A landscape with many valleys, sampled at points; each row gives a point and its height.
A ball rolls from a point to the lowest of its 2 nearest points, and stops where none of them is lower. Distance is the straight distance between rows; heights are no part of it.
q740: [-35  10 -35  30  -2  36  21 -13  -6  34 -22 -37 -23  -5   3 -34 -17  52
  -8   4  28  31  26]  (h 461)
q759: [ -2 -43  -7  46  43  32  11   9  18 -29   9 -37  -2  14 -63  -3 -34  51
  27  31 -23 -32   2]  (h 770)
q244: [ 10   6  23  42  -4  47 -16 -26  17  13  22   9 -53 -14 -42  51 -13  45
 -28 -50   0 -34   9]  (h 310)
q112: [ -6 -21  -8  15  27 -16  17  34 -23 -82 -40 -35 -20 -15 -26   5   9 -33
   6  -1  -5 -33  27]  (h 285)
q319: [ 13  52  22 -13 -23 -47  11  14  12  -8  42   8   6  29  23  15  10 -34
 -35  50 -20  35 -19]  (h 382)
q151: [-19  -3  -5  -9  -5  17  28 -13  24  41  12 -27   8   7  -3 -43 -64  49
 -30 -15  53   5  31]  (h 438)
q960: [ 50  20  21 -19 -50  -1 -23   8  -6   7  18  47  -2  -1  14  13   4 -26
 -30 -18   2  -2 -38]  (h 470)
q598: [-15  -9  -9  -2   9 -36   9  41 -30 -49 -51 -42   1 -13   4 -17   4 -60
  18   8  14 -13  23]  (h 225)
q470: [-28  22   1  40  29  24  10  25 -43 -52 -49 -70 -30   0 -22  -4 -12   3
   4  15 -10   4  -9]  (h 141)
q37: [-24 -67  26 -17  12   0 -24 -20  36 -14  24 -19   7   6  11 -42 -49  -8
   7  10  -5 -30  35]  (h 373)
q288: [-33 -87 -12 -38  38 -36  -9 -20  27 -33  -4  -8  18   6  23 -36   9 -18
  46 -25 -12 -20  33]  (h 482)
q149: [ 14  62 -29  10 -12 -26  15  13  -7 -15  30  24 -37  22  10  23  36  -8
 -21  69  -3  51 -36]  (h 423)
q334: [  0  57  26   6 -17   2  22 -16   9   4  21  13   0  34   7  -7  -3  43
 -50   3  -8  28 -14]  (h 662)
q78: [  4  15 -27 -73 -22 -51   0 -30  19  44  42  55  45   5  42   9   5  -5
  21  12  -9  41 -12]  (h 370)
q48: [ -2 -60 -40  43  21  34  19 -11  33 -23  -6  10 -14 -14 -44  11  24  50
   9   0 -21 -15  53]  (h 732)
q154: [  1  18 -56 -16 -22  23  19  -1 -28 -15 -45  21 -31 -43 -10 -47 -25  -1
 -19  -8  25   5  -4]  (h 657)
q165: [-12 -61 -17  30  35   9   6 -21  38 -50   3  15 -12  -4 -29  25  22  30
  24 -38 -19 -16  40]  (h 742)
q509: [ 26 -15   8 -26  -2 -26 -30  14   2  20  14   8  56  -6  51 -13 -52 -44
  11  58  -4  25 -15]  (h 323)
q934: [-12 -92 -38 -28   7  33  -3 -21  25  37   9  27   8 -25 -15 -26  28  13
  12 -14 -26 -27  65]  (h 623)
q111: [  0 -65 -89 -35  18  -5  34 -14 -13  -8 -41  22  -2 -31 -12 -33  43   0
  42 -22  11 -29  29]  (h 677)
q641: [  9  36 -22  24  -5  55  13  15 -35 -23 -44 -21 -32   0 -45 -17 -28  23
  -9  29  -8  12 -33]  (h 640)
q945: [ -2 -43 -30 -24  35 -30 -21   3  20   4 -28  -1  28 -12  48 -26   7 -24
  44  23  11  12  -6]  (h 413)
q240: [-37  52  27  -3  -4 -10  21  -4 -34 -37 -28 -49 -18  -6  10 -14  -9 -20
 -41 -59  14   6   8]  (h 545)
q429: [ 17  45  21  36 -29 -21   1  39 -52 -24 -38 -18  10  14 -10  16  -5 -70
   2  24  13 -12   9]  (h 460)
q80: [  5 -46 -23 -27  17  -6 -33  -6  30  22 -22  25  16 -14   2  22  63  -5
  61 -13  16  -7 -15]  (h 339)
q730: [-22 -50  50 -24   2 -25 -29  -6  38   0  16 -28   6  -2  17 -27 -31 -48
   5  -2  -8 -25  27]  (h 348)
q900: [ 14  -6  -8  55 -19  60 -16  -8  12  64   4 -12 -12  -4 -35   5  -2  57
 -27  26 -20  -9  -2]  (h 616)
q661: [ 67 -35   1  23  15   0 -34  45  20 -14 -10 -21  25   5   3  20  -2  -5
  21  70 -16 -19 -29]  (h 426)
q577: [  6  74  -2 -17 -11 -17  15 -15  37  25  40  42 -30  22   1  29  57  31
 -33  27  -4  45  -8]  (h 469)
q809: [-18 -41   2 -15  -4  19  -2 -37  42  44  28 -12  -5   0   5 -43 -48  27
 -13  -8  31 -13  45]  (h 421)
q642: [-10   6  34  40  25   5  -9   7   4  22  27 -57 -24  40  -8  50 -47  31
 -36 -48  25 -32  -8]  (h 283)
q485: [-47  61  78 -25  -1 -45  38   5  -9 -13   5   7  32  23  35   1  -9   5
 -48 -56   1   5  23]  (h 320)
q724: [-20 -19  40 -34  -8 -26 -28  -5  11  -3  -6  -9  -7 -18   4  13  15 -56
  11 -57   5 -27   3]  (h 463)
q518: [-20  15  17  13  14  23  16   5  -5   2  -3 -73  -4  17 -13 -39 -62  24
   4  22  10  18 -15]  (h 471)
q439: [  5 -35 -17  38  47  14  31  17  10 -80  -8 -48  -1   6 -56  10  -9  25
  15  22 -31 -16   8]  (h 761)
q746: [-31  57 -36  -1 -32  15  55 -15 -15  23  -3  21  -8   2   7 -19  32  55
 -40 -19   0  53  21]  (h 612)
q403: [ -8  56 -32 -20  -2 -55  12  -2  10   0  35  20 -28  17  30  30  51 -10
   9  40  -2  62 -28]  (h 385)
q554: [-30  -6 -52 -25   8 -21   6 -15  -9  23 -44  17  12 -17  38 -21  22 -13
  44 -12  12  32 -19]  (h 163)
q162: [ -2  14  41 -35 -19  12  -5 -26  24   6   2  11 -17 -12  -3 -22 -14  25
 -40 -72  25 -16  12]  (h 392)
q32: [  2  62  26  10   1  -3  -6 -28  14   8  43  15 -36  51   7  46  57  22
 -33   8 -11  29 -16]  (h 484)
q780: [ 10  25 -43 -10 -20  57  25   8 -27 -23 -42  -4 -30 -30 -39 -49 -45   6
 -21  17  14   3  -8]  (h 648)
q712: [  0  58 -16 -54 -18 -38  12 -17  44  47  47  52   6   3  13  21  34  30
 -17  34 -11  42   8]  (h 442)
q494: [-14 -10  -9 -18  -6  -5 -36 -17  14  31  -4  32  17   9  24  19  53 -14
  45 -11   2  26 -26]  (h 292)
q612: [ -2  25  -4  21 -19  48 -39 -25   1  35  18  36 -12  13 -18  66  83  25
   9 -28 -14  20  -4]  (h 338)
q768: [ -1  16   5  -3 -25   7 -21 -33  36  53  32  33  12  24  29   6  35  16
  -4  10 -12  43   0]  (h 226)
q788: [ 12 -57   7 -39  -7   1 -27  -7  19 -20  16  50 -17 -28 -29  18  19 -27
  27 -50   3 -49   1]  (h 506)
q44: [ 15 -21  36  22  -7  26 -38 -13  40  41  32 -25  -5  11 -30  -8 -48  37
 -15  20   1 -28 -14]  (h 593)
q410: [  2  10 -31   1   9 -45  -3  20 -25  -8   3  27   7  15  61   9  44 -30
  42  43  -1  38 -31]  (h 422)
q937: [ 34 -44  12  35  14 -12  26  31   7 -82   1 -22  34   1 -56  30 -11 -40
  -4   9 -31 -40  31]  (h 427)
q846: [ 19   2  41 -14 -18 -11 -42  17 -22  -1   8  21  13 -20  -5  77  55 -59
  29 -52   6 -41 -25]  (h 208)
q220: [  5  12  12  -1  10  32  -3   4   1  12  -4 -44  14  13 -17 -40 -58   8
  14  55 -14  21 -30]  (h 486)
q991: [-14  77  -6  36  -5  23  29 -12 -44 -36  -9 -21 -33  32  -8   2   9  31
 -40   4  -9  38 -30]  (h 637)
q143: [ 11 -55 -73 -30  28   5  10   0  -9  38 -35  26   9 -41   4 -34  29  -1
  20  13  11  -9  34]  (h 693)
q158: [-23  16  39  59  26  -1 -28   3  -3 -11  -7 -49 -19  15  15  53  11   0
   1 -10 -22  -3   0]  (h 760)
q908: [-47   2 -43 -13  13 -19  16  -5 -16 -16 -54  -4 -20 -28  25 -32   8 -11
  30 -27  20  26 -12]  (h 65)
q968: [-28 -34  50  -7   3 -53 -25   5  26 -12 -17 -41  11   1   4  -8  -8 -69
  19  -7   0 -30  48]  (h 319)
q898: [ 14 -49 -15 -61 -22   9 -18 -20  12  26  11  56  -3 -32 -20   1  19 -29
  36 -43  29 -51 -14]  (h 492)
q234: [ 22  18 -21  30 -11  19 -18  -7   5  27  11  15   7  35  10   3   1   7
  -7  83 -26  37 -32]  (h 468)
q837: [-20   1  41  73  48   0 -24   7  10  13  19 -53 -18  31  20  87   2  18
  12 -20 -11 -12  -7]  (h 763)
q301: [ -4  25 -42  -1   2 -32  17   5 -49  -8   5  42 -17  13  36  26  78 -22
  52  15  12  36 -45]  (h 467)
q766: [ 38  28 -39 -13 -40  -5   5  -7 -19  23  22  69  -1  -1  24   0  25 -13
  -9  18   0  27 -19]  (h 505)
q978: [-18  40  -3 -14 -14 -42   7  -7   5 -10  29  11   1  23  40   4  18 -19
  -4  20 -13  56 -20]  (h 340)
q266: [ 28  10 -57  22  -4 -11  13  27 -58 -16 -36  34 -12 -14  37 -12  36   0
  37  17  17  20 -27]  (h 266)
q182: [-14 -10 -17   2  11  19 -16  -9   1 -25 -31  18 -48 -31 -23  22  25   3
  18 -45   3 -18   8]  (h 380)
q31: [ -4  50 -39 -34 -32   3  39  -5 -30 -25 -39  18  -7 -37   2 -53 -36   7
 -36 -36  23  27  -8]  (h 666)
q643: [  5  11  26  38  10  35 -15 -14  22  29  25 -15 -41  27 -20  58 -27  46
 -33 -63  25 -29   3]  (h 296)
q770: [ 24 -49   4 -16  -5  23 -52 -25  58  70  12  23  15 -20   6 -17 -11  -2
   4  30  -7 -11  23]  (h 604)
q776: [ 35 -12 -31 -26   5 -20 -19  -2 -15  26   3  35  51 -24  45 -20 -51 -23
  16  52   9  34  -7]  (h 284)
q544: [ 16  -5 -13 -72 -14 -13  -8 -32  31  44   6  25  49 -45  12 -45 -75   9
 -32  -4   7  14  36]  (h 130)
q142: [ 43  -5  26 -12 -17 -48  -7   8 -38  19  36  43  37 -16  56   5  48 -46
  61  12   5  -9 -34]  (h 281)
q956: [ -2  56  39   0 -16  16  36  -2  -9 -13  -7  -6   9  14  -6 -27 -37  43
 -60 -20   7  13 -14]  (h 669)
q924: [ -2 -59 -15 -25   1  35 -25 -27  42  79  21  20   7 -34   1 -21   9   7
   1   1  -8  -9  44]  (h 610)
q270: [ -3  65  51  28   5  -1  20  -6 -15  -3  26 -19  -8  59  12  21   1  32
 -58 -17  -2   3 -17]  (h 656)
q865: [-38 -86  15 -21  38 -18 -23 -30  48 -13  22  -4  10  10  14  -2  17   6
  58 -41   1 -26  36]  (h 448)
q675: [ 32   9  17  22 -13  20 -47  11  -6  -7  -3  29 -27   2  -1  54  30 -12
  -1 -15 -18  -4 -29]  (h 282)
q302: [ 34 -32  -1  15  18   0  37  53 -10 -71 -18 -53  20   9 -62   2 -19 -31
  17  40 -25 -33  23]  (h 458)
q979: [-18  19  45 -53 -16 -21  10 -21  22   3  -3   8  11 -15  20 -31 -15   3
 -26 -73  19   4  -3]  (h 378)
q371: [ 36  14  26  21 -27  42 -23 -18  30  50  28  -7  10  16 -39 -19 -45  46
 -39  24 -17 -17 -30]  (h 597)
q959: [-47  37  20   6   3 -48   2  -9 -13 -13   9 -26   3  27  54   9  28 -26
   3  -7 -10  56  -4]  (h 286)
q887: [ 61 -17  28   1  -9 -46 -19  28 -28  15  18  24  47 -30  61 -15  15 -50
  41  34   7 -18  -7]  (h 332)
q155: [ 12 -75 -67 -32  29   2  15 -11  -5 -64 -26   3  35   3  -1 -59 -20  -5
  20  11  -4 -22  40]  (h 488)
q315: [  7  -5 -10  63   9  46 -17   0  14  16 -15 -23 -23   2 -44  10 -10  52
   4  36 -18  -7 -12]  (h 624)
q921: [ 32 -41  44  -5 -27 -29 -22  31   4 -27  11   7   1 -16 -25  13 -18 -72
  -4   1   2 -69  35]  (h 520)
q349: [ 21  25 -56 -40 -36 -10  18 -11  -7  66  50  64  16 -10  13  19  44   2
  -6  27 -13  42   0]  (h 533)
q279: [-46  -4  -2 -20   5   1  16 -19  -5 -26 -15 -28 -36 -16   0 -53 -35  -1
 -11 -49  27  -3  20]  (h 522)
q211: [  8 -20  16  66  30  36  -9   5  22   2  49  -4 -21  -1 -91  24 -45  44
  -4   8 -25 -48 -15]  (h 782)
q52: [-16  67   4  22   2   7  49   7  -8  17  23 -23  15  55 -15 -24 -40  81
 -31  20   5  36 -25]  (h 241)
q597: [-26  72  52  -4 -15  -9  37   7 -34 -33 -40 -52   8  -2 -16 -25 -36 -19
 -55 -46  17 -12  25]  (h 555)
q27: [ 24 -56  24 -29 -16 -20 -17  20  -1 -33  17  33 -13 -25 -14  11  -7 -57
   8 -38  -3 -67  17]  (h 518)
q747: [-27   6 -14  11   4  35  29  -8   2  14  -5 -47 -16  12 -22 -51 -58  48
 -13  -2  41   6  17]  (h 453)
q874: [-16  -4  -4  48  -1  46 -26 -15  15  51   5   3 -28   7  -2  58  55  47
  17 -27  -2  18  14]  (h 365)
q625: [-53  24 -21 -18 -15 -14  30 -32  11  55  20   7  22  11  39 -12  25  45
  13 -40  11  60  19]  (h 614)
q635: [ -2 -44 -17  -4  26   4 -14   3  27 -31 -21 -11  -3  -9  -2 -26 -12  -2
  19  31   0 -15  14]  (h 536)
q657: [-29 -33   3  42  30  30 -27 -11  35  35   4  -1 -22  -1 -12  61  47  48
  46 -29  10   4  32]  (h 383)
q62: [-15  81  17 -21  -8 -16  38 -10 -15 -30   8  37 -27  24   8   8  32  21
 -56 -32  -8  28 -10]  (h 566)
q307: [ 13  -5  19 -23 -21 -11 -30   2 -37   3  15  38  12  -9   7  54  66 -39
  44 -38  22 -25 -61]  (h 147)
q750: [-24  17  -2  33  14  11  11  15   7  44  13 -56   9  70  -7  -7 -54  56
 -16   4  35  29 -29]  (h 236)
q474: [ 47  -5 -16   7 -25  15 -14  25 -24  -8 -14  37 -15 -23   7  -9  -5 -18
   0  15  10 -14 -20]  (h 501)
q637: [ 68 -60 -13 -20  14 -21  -5  18 -15 -33  13  21  18 -38  15 -41  -4 -21
  31  27  19 -56  18]  (h 400)
q765: [  4  74   0 -20 -16 -38  27  11 -43 -24  27  29 -26  12  16  31  59 -43
 -20 -21   4  23 -34]  (h 521)
q466: [ 43 -78 -37 -29  26 -20  -9   5   6 -48   5   9  30  -8   8 -37  -7 -21
  29  22   0 -36  29]  (h 439)
q224: [-13 -43   3  65  34  45  23   4   9 -24  36 -11  -6  22 -87   3 -52  58
  10  -1 -25 -39   3]  (h 777)
q305: [ 30 -33 -41  13   0  36 -30   5  19  47 -26  24  11 -18   3  -1  19  14
   3  44 -16   6  17]  (h 713)
q497: [  0  -3  39 -58 -31 -12 -23 -13   2   9   9  17   5 -20   0  15  22 -50
   5 -77  20 -25 -30]  (h 450)
q800: [  8   4  32  -4 -18  12 -21  -4   0 -28  -1  -2 -44 -27 -25  18 -17 -19
 -35 -46  -3 -42   0]  (h 410)
q656: [ 40 -23 -30  21  17  -2  18  44 -33 -85 -30   1 -29 -32 -25  18  13 -11
   8   1   6 -33   6]  (h 325)
q124: [-15  36  26  45   6 -16  -3  32 -34 -26 -47 -61  13  24 -14  20   0 -45
   9  36 -10   5   4]  (h 432)
q293: [ 24  17  52  21 -28 -14 -19  30  -6 -15 -15 -29  11   5 -47  23 -29 -70
  -7  24  -1 -50  15]  (h 493)
q718: [  7  12   0  38  22  49  -5  18  -9  -6 -14 -44 -24   4 -58 -16 -34  35
  16  36 -22  -9 -33]  (h 631)
q11: [-15  35  -6  52   1  10  15 -23   2  45  31 -15 -11  62  14   8   6  63
 -23  20  12  44  -5]  (h 143)
q505: [  3  46 -21  14  -1  -8   7  -1   4   4  27  -4   0  35  15   5   2   4
  -6  92 -22  56 -33]  (h 455)
q407: [ 36 -29 -41 -13  15  13 -13  17  -3 -10 -24  23   2 -29   5 -28 -21  -8
  14  39  20 -20   5]  (h 517)
q408: [-42 -36 -21 -46   6   3  14 -24   1 -31 -11  -2 -14 -21   4 -74 -49 -21
  -1 -23  13 -15  31]  (h 508)
q799: [-11   8 -40   2  17 -35  -3  13 -12  -6 -10  10  27  10  56  -7   0 -19
  36  60  -7  61 -21]  (h 369)
q358: [-42  57   2 -33 -11 -31  47 -24  13  19  19  32  11  21  30  -8  16  62
 -12 -32   5  42  21]  (h 596)
q468: [ 10  38  -1  14 -17  30 -36 -16 -14   4   9  42 -38  21  -6  67  62  -1
   0 -23 -20  14 -29]  (h 309)
q961: [ 21 -62  46  50  28   7   6   4  42 -51  32   9  19   1 -52  41 -15 -14
 -16  -2 -52 -49   9]  (h 372)
q578: [ 38  15  30  38 -15 -13 -12  52 -32 -31 -30 -20   5  -9 -31  41  -5 -55
   3  28   2 -39  15]  (h 479)
q190: [ 34  30 -48 -27 -37  24  28  -4  -1  64  39  53  11 -14   7   8  26  25
 -61  35 -33  42  12]  (h 560)
q843: [-44  25  13  53  36   7   8  21 -37 -23 -30 -88 -15  27   3   4 -18  18
  12  14   6  23 -12]  (h 191)
q595: [ 19 -49 -60 -21  19  29 -10   6  -4  71 -24  21  20 -46  15 -14  27   0
  -3  35 -13  17  31]  (h 704)
q47: [-10 -90 -45 -25   1  18   6 -30  20 -14  -7  47  18 -12 -21 -23  16  13
  25 -42 -21 -36  51]  (h 639)
q20: [ 18 -72 -68 -17   6   2  22  -5  -1 -49 -20  48  -4 -20 -31  -8  28   9
  34 -37  -5 -37  30]  (h 659)
q354: [ 17   6  31 -15  -5  19   5  35  -4   1  -7 -55  17   2 -24 -36 -58 -36
   7  50 -17   1 -18]  (h 497)
q106: [-38 -47   1  22  25  14 -28 -15  40  41   6 -15 -19   8   8  18  18  40
  39 -23  27   4  35]  (h 403)
q895: [ 10 -54  29  31   8  27 -15 -15  37 -28  30  24 -25 -12 -50  32 -26   9
 -10 -13 -29 -52  15]  (h 345)
q931: [ 14   2 -71  21  26  17  11  31 -30 -36 -66 -13  -7 -13   8 -23  12  15
  25  47  17  25 -10]  (h 278)
q462: [ 49  28  24 -31 -53 -31  -1  21 -12   4  30  41  32  -5  36  -7 -22 -35
 -32   2   1   2 -20]  (h 456)
q444: [-23  67 -20  34 -16  26  51 -16 -30  -5 -13   0 -24  26  -4 -14   7  66
 -50 -12  11  41   1]  (h 627)
q96: [-16  35 -12  42   3  24  20  -6  -6  39  18 -37  12  51   0 -16 -31  61
 -10  36   4  44 -23]  (h 193)
q856: [ 27 -62 -40 -35  30 -24 -19   0  21   4 -18  21  14 -19  17  -9  34 -14
  55   0  18 -19   0]  (h 374)
q773: [-12 -35 -10 -51 -33  10 -22 -35  -1  36  -7  42  16 -30 -22  26  44 -20
  36 -45  45 -33 -42]  (h 480)
q980: [ 20 -30  16  34 -13  50  -9 -23  32  -8  27  44 -46 -28 -69  34 -21  25
 -28 -26 -22 -49  22]  (h 328)
q346: [-30   8  29  25  35   9 -21 -11   3 -16  -4 -24 -39  -7  11  56  18   3
  15 -51  -5  -9   8]  (h 755)
q763: [ -8   4 -35  16  33  30  12  30 -22 -49 -61 -47 -14  -3 -15 -28  -8  14
  26  48   0  15 -14]  (h 211)
q676: [ 31 -26  13  -1  11 -21 -32  35  11  10  -8 -19  54   8  47  -6 -16 -43
  24  72 -10  12 -12]  (h 362)
q520: [-36 -55 -43 -31  30   8  14 -21   2 -32 -20  -5  14  -7   2 -76 -40  -4
  19  18   6  -7  46]  (h 531)
q745: [ -4 -17  19 -74 -41  -6  -5 -33 -20  19   6  34  22 -26 -10  23  29 -40
  18 -67  49 -41 -66]  (h 464)
q229: [ 11  -8   8 -46  -6  42  12  -9  14  -4  11 -20   9 -12 -30 -65 -88  -5
 -20  29   5 -13   5]  (h 209)
q701: [-10  47 -17  -2  -9 -22  15  10 -62 -26  -4  24 -36  16  24  32  66 -39
  17 -24   1  24 -43]  (h 499)
q782: [ 39  20  41 -14 -42   4 -24  17 -22 -20   3  19 -26 -25 -20  37   4 -55
 -38 -57  -1 -48  -2]  (h 425)
q590: [  0  61  47  35   2  13  17  11 -22   6  21 -51   5  53 -21  -2 -26  36
 -44   0  -9   7 -32]  (h 651)
q810: [-43  71  25 -34   4 -20  43 -22  -1   0  20  49  -8  31  16  11  39  51
 -24 -54  13  27   4]  (h 581)
q15: [ 41  19 -16  -9 -41  -3  -8  10 -36   3   5  58 -13 -11  23  -3  19 -18
   6 -19  15   7 -36]  (h 485)
q728: [  8 -15 -29  25  14  22   2   9  -3 -52 -34   3 -41 -25 -33  13   7  13
   6   2  -4 -16   3]  (h 357)
q775: [ 17 -27  35  37  10   3   6  25   9 -48   6 -12   3 -10 -62  42 -22 -43
 -10  14 -33 -59  21]  (h 401)
q633: [ 19 -29  17  18  -7  24 -46 -21  58  52  12  -3   1  -1  -3  -5 -29  21
   1  38 -12 -11   6]  (h 598)
q475: [-12  15  22  41  10   9  -8  -4  11  33  16 -40  -8  64  10  25 -29  50
 -28 -30  31   8 -16]  (h 264)
q722: [ -5 -21  22  17  12  11 -24   5  20  -8  -9 -37  -9  -1   3  -6 -28   3
   4  22  -5  -6  -6]  (h 552)
q581: [ 22  65  42 -24 -28 -33  25  22  12  -6  45   3  25  32  -6   3 -18  -8
 -59  67 -33  16 -28]  (h 412)
q653: [  5  -7 -82   4  14  29  14  15 -33  30 -54   8  12 -34  10 -31  10   9
   2  47  -3  37  21]  (h 390)
q805: [-10 -10   9 -22 -13  16 -21 -24  14  -8  -2  11 -41 -21 -17   0   1   1
  -9 -63  10 -21  11]  (h 398)
q560: [-18  27 -37  29 -22  44  38  -4 -18  59   6  -9 -10   2  12 -14  25  59
 -47   5 -15  47  19]  (h 594)
q781: [ 32  -5  35   9  -6   6 -52  24   5  -6  11  33  -3 -11  -2  92  51 -29
  23 -34 -13 -24 -31]  (h 249)
q159: [ -5   6  61  48  22   1 -23  22  -1  15  29 -73   5  23 -49  30 -47   3
  -9   0 -15 -44 -10]  (h 572)
q572: [  8 -52 -30  47  42   4  28  -4  19 -88  -8 -10  -6  -5 -35  25  15  18
   6 -20 -28  -5  21]  (h 752)
q323: [-35   0 -17  14  25 -16 -10   8  -2 -13 -32 -29  13   6  46 -21  -4  -2
  27  36  -5  54 -12]  (h 301)
q435: [-16 -65 -33 -47  46 -45   2  -2  12 -23 -21  -9  20 -17  38 -49  -5 -39
  37   4  12 -13  11]  (h 451)
q840: [-53  65  50 -35   5 -53  39 -14 -14 -11   8  -6  15  26  38  13  28  -8
 -25 -71   3  24   6]  (h 279)
q222: [-42 -28  -4 -60  -5 -37   7 -19   4 -10 -16 -13  -5 -28  22 -51 -31 -51
  10 -42  18  -4   6]  (h 491)
q74: [ 21 -13 -18  19  19 -19 -11  41 -10 -40 -44 -17  -3 -10  21   9  31 -16
  26  23   4   2 -14]  (h 364)
q658: [-34 -43  20  16  42   2 -13 -13  23 -34  11  -6 -30  -9 -12  38  13  10
  23 -45  -7 -25  35]  (h 750)
q891: [-67  51  30  -6  15 -50  22 -14 -18  -6  11 -38   9  35  54  13  32 -17
  -2 -55   6  47   8]  (h 231)
q694: [  4  31 -42   0 -31  45  38  -7 -15  55  16  16   8 -18  10 -15  10  48
 -65  31 -36  49  18]  (h 580)
q585: [ -3  10  51  37   3   3 -23  19  -1   9   2 -68  10  26 -12   6 -26  -2
  -3  33 -24  -5 -26]  (h 563)
q644: [-59   1 -15   9  -4  10   4 -25   5  67  16  -9   9  21  32   6  47  37
  24 -40  27  53  20]  (h 628)
q944: [  6 -27  58  50  28   5 -24   9  27  -3  34 -41  -5   2 -50  45 -32   3
  -9  12 -33 -53  -6]  (h 579)
q282: [-51 -67  17   2  42 -11 -23 -20  43  13  21 -24 -16  24  23  14   4  24
  50 -41  34  -7  38]  (h 424)
q818: [ 14  15 -88  16   8  11  18  19 -52   0 -49  27   5 -20  31 -27  18   6
  24  44  14  39   0]  (h 334)
q651: [ 11 -48 -27  27  14  27 -19  -6  42  18 -20   2 -13 -15 -18   7  28  34
  17  28 -19 -11  32]  (h 721)
q194: [ 75 -32  23  -4  -2 -26 -20  31 -22 -11  16  14  27 -50  30 -27  -1 -38
  33  32  15 -52   7]  (h 368)
q472: [  9  78  27  -6 -18 -34  22   8 -21 -21  23  13 -19  31  10  32  44 -43
 -55  -2 -11  10 -11]  (h 539)
q308: [-26  16 -53  19  -6  26   9 -11 -11  19 -35  -7  -3 -15  13 -31  -4  23
  -4  20   2  44  11]  (h 435)
q476: [ 16  -5  55  13 -30 -17 -12   6   9 -36  -1 -10   6   4 -63  23 -44 -81
 -11  -1  -6 -74  51]  (h 507)
q687: [ -9 -12 -46 -44  -5 -33  22 -19 -29  33 -19  40  34 -22  41   0  18 -20
  65  -8  26  25 -36]  (h 245)
q779: [  1   5 -27 -58 -22 -49  14 -25 -19  40  28  51  44  -9  50   4  11 -28
  56   1  13  21 -43]  (h 312)
q857: [-26  80  78   6 -14 -21  43  10 -20  -8 -13 -41  38  36  -5 -10 -37  -8
 -57 -26   8  -9  27]  (h 568)
q535: [-38  27  -6  -1   4  10  15 -17 -28 -41 -36 -21 -55 -22  -4 -25  -9   4
 -18 -66  23  -3   7]  (h 532)
q876: [-47 -36  34 -65  -2 -35 -13 -26  20   9   9 -11   4 -20  17 -20   0 -52
  23 -66  16 -22  -4]  (h 476)
q611: [  1 -12   0 -51  -6   4  -5 -26  30  12   6  -4  27 -28   8 -57 -82  -7
 -23  13  18   8  15]  (h 172)
q984: [ 10  33  -2 -83 -24 -47   1 -22  44  40  60  64  37  13  20  22  32   2
   0   6  -1  26 -19]  (h 407)
q178: [-46  -7 -27 -14  17 -26  19  15 -35 -51 -61 -30 -23 -29  17 -39  -2 -36
  17 -19  17   6   6]  (h 151)
q332: [ -2  16  20  40 -14  11 -16 -32  25  47  36   1  -8  52  28  20  20  45
 -10  10  -4  36  -6]  (h 183)
q12: [  3 -20 -41 -50  -4   5  -2 -29   7  68  -8  23  35 -56   8 -37 -38  -4
 -23   4   1  24  40]  (h 178)
q893: [ 10  -7  22  12  17  10   5  48  -7 -28 -27 -63   8   6 -44  -9 -27 -29
  19  50 -22 -25  -5]  (h 481)
q55: [-28 -29  12 -21   6 -53  -6  24  -5 -23 -33 -26   8 -16  17 -23   0 -71
  17 -11  12 -21  25]  (h 277)
q881: [ 29  12  -1  28 -37  57   1 -12  16  81  25   6   5   4 -14  -8   6  58
 -60  22 -26   9   2]  (h 609)
q175: [-13  96  47 -24   4 -36  44  11  -7 -30  14  26 -23  21   4  21  29   3
 -72   5 -12   7  -8]  (h 554)
q951: [  6 -47  45  44  25   9 -35   6  45   9  41 -37   3  17 -40  11 -48  27
   8  33 -23 -41 -10]  (h 586)
q948: [  1  69  19  42   0  34  11  13 -50 -25  -5 -57 -23  31 -37   8 -17  18
 -31   9 -28  11 -44]  (h 645)
q655: [-44  43  62 -52  -8 -26  30 -10  10   4   2  41  25   1  31 -12 -11  30
 -28 -80  12   2   6]  (h 355)
q540: [-27 -70 -13 -11   4  26  -4 -42  26  13  21   5   2   3  -1 -54 -39  16
  10  -8   3 -29  64]  (h 402)
q46: [ 47   0  -1  32 -10  22 -31  25  -2   7 -10   7   9  21   0  11  -6   1
   4  74 -23   3 -43]  (h 447)
q897: [ 37  -9 -25   8  10 -32   0  34 -41 -25 -33  15   9 -18  42  -1  47 -17
  51   6  15   1 -29]  (h 321)
q534: [ 25 -17  32  29   3 -14 -37  41  12  -3 -16 -35  36  20  13  17  -4 -36
  12  67 -24  -4 -16]  (h 396)
q256: [ 51  50  54 -30 -54 -32  16  30  -3  -3  38  27  40  23   7  -1 -25 -34
 -59  36 -14  -4 -16]  (h 436)
q184: [ 20   4   0  42  19 -25 -10  55 -27 -44 -50 -48  15  13   7  31  33 -31
  21  40 -10   5  -8]  (h 399)
q916: [-20  58  10 -22 -23  12  50  -6 -12 -25 -33   7   4 -17   2 -48 -50  50
 -51 -38  17  21   6]  (h 676)
q333: [ 37   0  31 -47 -45  12 -31   0  -7  -2  14  45 -22 -33 -18  31  17 -36
  -9 -76  16 -42 -33]  (h 437)
q855: [ 15 -11  23 -21 -23 -39  -1   7 -48  11  11  29  29 -17  35  20  59 -48
  62 -23  24 -16 -52]  (h 219)
q42: [-44  18   0  44  27   4  -5  -2 -14 -12 -21 -47  -9  27  30  -6  -1  17
  17  30   2  50 -17]  (h 244)
q119: [ 38  20  11   8 -45  52  -1 -18  24  54   6  16   0  -9 -32 -17 -21  45
 -62   1  -5 -12  -2]  (h 603)
q38: [ 16 -14 -60 -32   4  -9  -7 -17 -20  51 -17  35  40 -42  22 -27 -36 -14
   2  30   8  36  19]  (h 229)

Call two points neighbours if one is among the 2 nearest of the other. Go from one point of each pair to the other, from neighbour to neighbour, staying as low as possible. Name the highest point that can't be avoided.
q891, q544 -> q234
q470, q266 -> q818
q978, q266 -> q740
q891, q908 -> q805
q11, q307 -> q288

For each start below, name the point where the ball stops.
q234 -> q544
q921 -> q266
q916 -> q44
q625 -> q470
q288 -> q307
q595 -> q44
q644 -> q307
